Each row is a point on a landscape with many peaks, with its height.
From any point a climber steps to the highest of the 2 points nearest to it. It stops when none of these is higher. Distance is the straight distance between rows; heights are no part of it.
tokog: [ 89  67 117  47 106  95  77 104  82 108  86  95  97  92 123 116 106  86
 104  89]  height 300
livav: [112 127 118 108 108  99 126  86 126 103 121  83  82  72 101 135 120  90
  56 110]  height 288
neli: [ 78  89  83  80 125  89 132 107  89 105  71  82  91  99  96 114  93  86
 112 112]  height 449
Ramid: [ 91 117 108 115  78 100  91  97  79 106 119  97  85  97 106 116  96 113
  99  90]  height 387
kag: [119 133 126 131  86 112 104  94 131  87 105 101  83 101 107  92  93  98
  73  94]  height 463
Fibon: [104  71 141  33 132 117  95 115 100  97  79 103  89 107 113 114 108 111
 104 106]  height 527
nenon: [ 97 111  85  93  87 100  72 115  78 113 113  79  94 118 139 111  78  98
 106  61]  height 619
didom: [ 90  99 117  95 112 112  75 107 127  91  85 112 136 109  99  75  90  84
 110 111]  height 202
lup: [ 85 130  72 126  90  81 143  86  90  88  97 112 117  76  87  88  90  96
 108 139]  height 316
gitu: [106 123 116  91 114  85  95 112 108 108  87  86  90 119 126 131  92  99
  89 102]  height 369
Nik: [ 48  95  69  95 104 105 101 103  78 115 111  89  90 101  97  69  81  85
 130  84]  height 65
Vin: [ 95  85  72  57 135  97  96 130 117 107  75  77  91 106  98  96  76  76
 117  89]  height 560
Mim: [103 140 107 128  87  84 109  87 109  95 107 106  98  80  96 102 105 108
  92 113]  height 261
Bedum: [ 70  81  82 103 102  95  85 112  80 110 102  99 121 140 108  81  86  86
 115  90]  height 374
lomol: [113 105 114  64 113  93  72 123 101 108  98  86  84 109 133 139  94  97
  97  92]  height 328
gikam: [111 134 104 120 100  93 139  87 134  81  84 104 120  70 105  90  94  74
  83 143]  height 325
felef: [106 127  63 119  89  85  89 103 127  90 104  98 110  78  83  65  69  81
 106  92]  height 266
Fot: [109  99  87  98  89 100  87 121  59 113 128  99  87 136 104 129  96 137
 108  85]  height 469
betu: [ 65  65  90  78 127  91 101 102  88 119  92 107 104 109  73  81 115  84
 130 110]  height 231
Zodun: [115 135  73 134  74  78 146  78  97  74 104 130 129  79 100  73  88  84
 101 148]  height 282
Mukeb: [ 80  78  55 114  98  75 103 101  90 101  93  94 113 108  84  72  86  79
 112  81]  height 807
rugu: [134 108 105  70 104 102  62 119  88 128 118  89  43 116 129 119 100 130
 114  67]  height 476
pilub: [ 70 102 123 103  96 135  99  93 103  96  98 103  91  94  93  72 101 100
 113 104]  height 512
tele: [109 119  53 129  80  78 106  99 118  85 102  95 111  73  90  89  77  76
  91  91]  height 294
fut: [ 55  91  66 100 113  92 135 105  95 105  74  92 106  83  86  94  84  79
 118 120]  height 390
Rolef: [ 94 104 126  95  97 116 117  80 125  78  86  96 117  59 117 113 104  79
  72 115]  height 96
givu: [ 85  67 103  93  87 122  89  99  93  98  93  95 107 110 108  87 105  76
  95  86]  height 135
Gafef: [ 71 119  90 126  95 119 119  94  91  85 108 108 111 105  77  71  89  97
 113 119]  height 31
koz: [ 57 112  85 113  93 116 107  97  75  98 113  92  93 106  96  74  81  97
 117  97]  height 48
Reni: [ 94  85  65 125  82  94  97  96  99  90 105 100 114 106  80  57  89  86
 105  71]  height 656
zus: [106 132  75 139  72  89 102  91  92  80 143 121 104  86  70  72  83 141
  99  93]  height 226
Sedu: [124  94 145 106  93  98  97  85 111 110  89 109  95  96 120 127 125 123
  81 107]  height 354
Belo: [ 82 110  98 105  85  88  76 103  91 107  95  88 102 104 125  91  78  92
 106  71]  height 734
nuso: [ 79  77  95  96 104 103  72 114  67 127 120 109 103 147 106  77  95 109
 128  83]  height 513
Pudur: [110  61 105  61 116 103 121 105  87  94  76  90 108 104 110 133 114  88
  89 106]  height 206
geni: [ 89 114  58 103  97 103  75 111 123  98 107  81 108  75  86  87  78  75
 108  85]  height 235
zana: [111  79 137 110 102 132 123  80 124  79  77 102 122  94 109  97 120  99
  84 121]  height 460
tedag: [ 97 102  74 133  73  90  91  90  85  95 124  95  87 102  86  78  87 127
 104  53]  height 187
gege: [ 56  84  60  80 116  90  95 109  67 126 118  84  82 120 106  73  77  81
 138  69]  height 95
toz: [ 93  91  92  84 120  86 113 107  83 108  80  94  98 114  86 117 114 107
 115 110]  height 526
Zaz: [127  57 149  33 146  87 113 105 113  81  70 101 108  88 121 128 104 104
  86 103]  height 160
pulo: [100  93  72 121  88  94 103  97 104  93  96 111 133  82  77  83 104  84
 107 117]  height 357
fakof: [ 91  93  97 103 108 100 123  81 120  84  76 104 112  68  74  82 116  91
 108 122]  height 391
ruz: [ 89  89 103  82 117 122  71 111 124  99  90  96 120  99  92  98  91  85
 106 109]  height 177
led: [102 117  73 117  97  85  95 118  72 102 122  99 109 125  93 118  82 129
 102  90]  height 383
nidul: [118  53 132  61 129  94 117  98 110  91  62  98 121  97 112 122 124 103
  89 111]  height 184
sasi: [ 81  96  55 113 104  95  94 100  99 102 110 110 124  86  55  71  95  94
 119 109]  height 314
fif: [130  74 144  32 121 113 102 114  95  99  92 109  74 106 131 135 116 116
  90 109]  height 493
bot: [ 90 107  79 128  74  91 105  87 103  83 100 118 117  94  94  45  77  70
 105  99]  height 566
pivel: [125 117 146 114 105 116  91  94 141 101 100  98  79 102 107 109 105 110
  71 100]  height 448
dor: [ 79  98 109 105  94 122  78  95  94 104 113 102  84  97  86  72 104 106
 120  83]  height 489
lemod: [107 111  98 115  96  99 138  68 115  73  78 118 125  67  87  59 116  91
 109 141]  height 370
Mudif: [140 105 125 146  79  89  87  95 110 116 108 126 104 119 100 118 119 141
  83 102]  height 297
nud: [ 89 112  99 102  92  97 115  85 118  87  85  93 115  57 117 116  94  65
  79 112]  height 102
pok: [134  91 138  58 119 101 102 108 107 113 104  99  68  91 120 154 125 112
  73 105]  height 528
makup: [ 85  66  96  36 145 107  86 125 107 107  87  85  85 106 105  84  92  73
 123  92]  height 732
zitik: [ 73 116 105 101  93  93  83 102 102 102  90 100 111  94 114  78  84  83
 115  97]  height 870
simel: [134 102 126  82 107 106  89 117  94 113 107  94  57 125 111 133 109 136
  92  95]  height 533
gidek: [106 116 122 122  82 109  93  82  99 112 120 104  82  82 101 125 118 123
  82 100]  height 371
gev: [120 134 120 123  99  82 141  65 127  82  84 117 119  72 100  80 115  95
  95 144]  height 348
sekoz: [139 130 130 154  82  87 107  86 116 114 125 124  97 108 108 116 114 128
  63 111]  height 284
bevid: [122 146 127 144  85  77 115  78 108 101 118 121 102  95 104 108 111 120
  80 121]  height 274
duka: [136 105 133 110  97 119  91 106  98 125 116 109  65 121 116 147 111 138
  79 101]  height 563
vid: [117 101 139 119  81 104  95  73 109 110  98 114  92  71 103 116 130 121
  83 112]  height 363
sekas: [109  93  87  77 113 121  71 121  94 111 110  92  96 121  90 127 105 110
 109 101]  height 132
povaz: [ 97  82 146  98  89 101 100  82  88 112  80 111  88 105 124 113 123 115
  95  99]  height 339
benil: [101 141  82 136  84  83 114  92 101  85 122 107 100  85  73  84  89 118
  99 102]  height 245
Geti: [ 72  91  95 119  89  95  82 100  63 116 129 122 110 138  98  82  94 124
 124  84]  height 691
Vogo: [ 88 105  92  84 105 115  77 103  90 111 113  83  66  89  79  97 106 113
 122  74]  height 457
givuv: [111 102 104  83 119  77 124 100  88 108  85  88  92 105  93 143 125 111
  96 119]  height 617
Mis: [118 105 113  72 119  80 105 105  99 110 100  90  87  93 110 157 121 106
  78 111]  height 559
Tusus: [ 78  82 130  73 120 129 107  93  98  95  84  95  87  97  97  92 108 102
 109 103]  height 543
manut: [126 116 112 144  91  95  91 100 109 100 113 125 106 119  82 102 110 139
  97 105]  height 315
Bofir: [ 83 106 110 118  88 122  80 102  91 101 104 117 130 120 105  85  97  98
 109 115]  height 259
nar: [107  83 105  36 109  98  70 120  85 113 101  95  85 104 120 125 107  97
 110  95]  height 293
Muva: [121  92 101 109  92 100  98  98 113  95  94  93 124 102 103 130 114  95
  82 112]  height 250
Nid: [ 96 109  96  91 108 127  71 114 107 105 105  88 103 112  99 109  90  99
 108  98]  height 155
fanar: [131 119  88 145  83  77 117  92 105  93 110 107 128 102  97 118 111 106
  77 116]  height 292
Tik: [115 102 125  97 111 113 131  87 128  87  99  81  89  80 101 129 120  96
  65 109]  height 281
batid: [116 114  91  84  95 104  64 119  72 120 126  79  71 124 128 108  86 125
 118  50]  height 531
Lal: [ 91  85  82 116  77 107 106  94  83  91 101  87  98 105 104  97  95  91
  91  76]  height 151
vivi: [ 65  63  86  62 129  87  94 110  72 126 104 101  94 127  94  85 107  87
 133 102]  height 186
Gavip: [120 137 111 124 101 102 122  79 138  95 119  97  97  61  91 114 116  88
  63 124]  height 295
bedef: [ 99 108  68 137  72  89  98  95  87  81 140 116 106 100  79  68  79 140
 101  64]  height 207
ralal: [ 96  76 132  69  95  99  87  93  85 106  82 100  76 103 126 110 115 103
 100  83]  height 322
mogo: [ 95 103  80 100 105 115  96  98 105  97 108  82  78  78  75 103 105  98
 109  87]  height 433
Tez: [108  97 129 118  84 115 110  81 122  82  84 115 113  92 106  78 114  92
  84 116]  height 477
Rer: [ 84  84 132 100 107 114  81 102 108 106  87 120 127 122 102  79 107  96
 112 112]  height 228
Beb: [ 75 112  74 117  93  75  89 108  59 107 126 109 117 127 102  99  82 127
 117  87]  height 500
Gug: [112  80 119  85 117 120 120  87 118  88  84  84  97  78  91 120 120  97
  85 109]  height 272
tuk: [145 118 114  85 102 105  76 119 105 130 126  91  42 113 119 135 104 135
  92  73]  height 502
gif: [ 86  71 116  79  95 111  93  95 107  91  81  90 105  94 125  98  96  71
  85  82]  height 125
zadof: [ 83  92  92 100 105 104 113  85 102  93  87  92  87  80  73  88 107  90
 105  97]  height 412
Kalal: [123 106 108 116  85 110  88 115  71 122 125 108  77 129 117 147 103 149
  92  91]  height 530
Moduk: [110 111  82 129  88  90 118  91  98  92 102 115 142  89  88 102 113  95
  92 129]  height 324
Vav: [ 81  74  67  74 127  89 105 122 125 108  62  84 108  95  97  88  73  65
 109  98]  height 488
pel: [111  70 118  58 125 108  97 100 114  93  82  90  93  71  84 115 122 100
  96 100]  height 260
Fug: [121 127 113 149  61 107 108  81 110  82 118 116  92  92 107  85  96 100
  79  98]  height 478
gezo: [ 94 110  72 126  77  81 117  92  84  80 111  89  91  99  94  88  89 111
  94  70]  height 169
Lunik: [ 75  75 130  47 135 120  88 113  98 100  86  97  91 107 109  87  96  94
 116 103]  height 598
givo: [ 85  78  70  97 108  74  94 107 117 105  71 102 125  98  85  81  94  69
 109  99]  height 613
ripi: [ 73  87  90 120  83  97  91  98  82 104 106 114 131 125 107  69  91  83
 109  99]  height 304
Tera: [136 112 105 131  94  94 119  91 119  99 106 100 126 105 102 131 118  96
  62 121]  height 270
lim: [122 115  96 114 101  90  91 110 111  98 105  92  90 115  81 114  97 113
  95  85]  height 381
Viga: [ 69 112  56 116  97  80 133  97  93 100  93 110 117  69  76  81  85  87
 115 128]  height 346
moli: [ 75 106  47 105 113 112  98 115 107 101 104  85 100  88  74  78  69  82
 122  90]  height 204
remo: [114 118 119 132  67 101 107  72 106  80 100 131 116  82 100  68 109  96
  96 115]  height 496
nam: [112  78  98  81 106 129  92 120  84 104 103  95  91 141  95 108 108 112
 108  95]  height 110
nivel: [103  94 105  90  90 100  89 104  63 114 109 100  86 109 110 133 111 119
 102  90]  height 415
kudet: [121 143  92 128 101  86 143  88 140  84 102  97 101  67  95 106  97  74
  69 136]  height 307
dozab: [118  91  89  71 112 123  81 135  77 113 113  86  73 152 117 109  96 120
 113  83]  height 81
gogug: [ 70  82  81 100 111 101  86  96  89 117 107 107 114  99  64  79 110  94
 127 104]  height 269
tis: [105  75 102  89 101 104 108 101  92  93  79  99 128 112 112 121 117  87
  93 112]  height 227
Pemi: [ 99 119 103 121  72  94 109  79 107  76  90 125 116  81 104  50  91  73
 103 122]  height 521
Pon: [107  87  71  77 105 126  81 127  84 108 113  75  81 139 114  93  85  99
 117  63]  height 53
zataf: [ 78  90 103  87  96  96 104  97 118  88  74  92 116  68 121  98  86  62
  92 104]  height 112
Zabi: [113 105  51 133  77  83 118  97 106  80 105 110 125  80  71  83  89  86
  92 105]  height 323
Gor: [118 117  98 131  92  90  93 100 116  89 101 105 108 117  75  86  97 116
  98  91]  height 347
Boz: [130 122 119 117 109  90 103 109 115 103 100  92  90 123 103 130 103 115
  80  95]  height 416
Ded: [ 73  84  77  63 118  85  94 115  61 121 104  88  81 118 102  85  91  92
 131  80]  height 136
zar: [ 99  56 157  20 134 123  90 113  95  93  89 111  76 100 129 100  95 108
 110  95]  height 480

For each start below, name the point where the climber stops.
Mim: Boz
sekas: Geti
zataf: Boz
tokog: duka
lup: givuv
pivel: Mukeb
zana: Mukeb
nidul: pulo

Call two points neighbours if one is among the 2 nearest of the other. Go from one point of each pair to the other, from neighbour to neighbour, staying as high as possible. Name the lowest point that can't be avoided.
duka / Geti: led
Lunik / Mukeb: Vav
zitik / duka: rugu
givuv / Fibon: fif
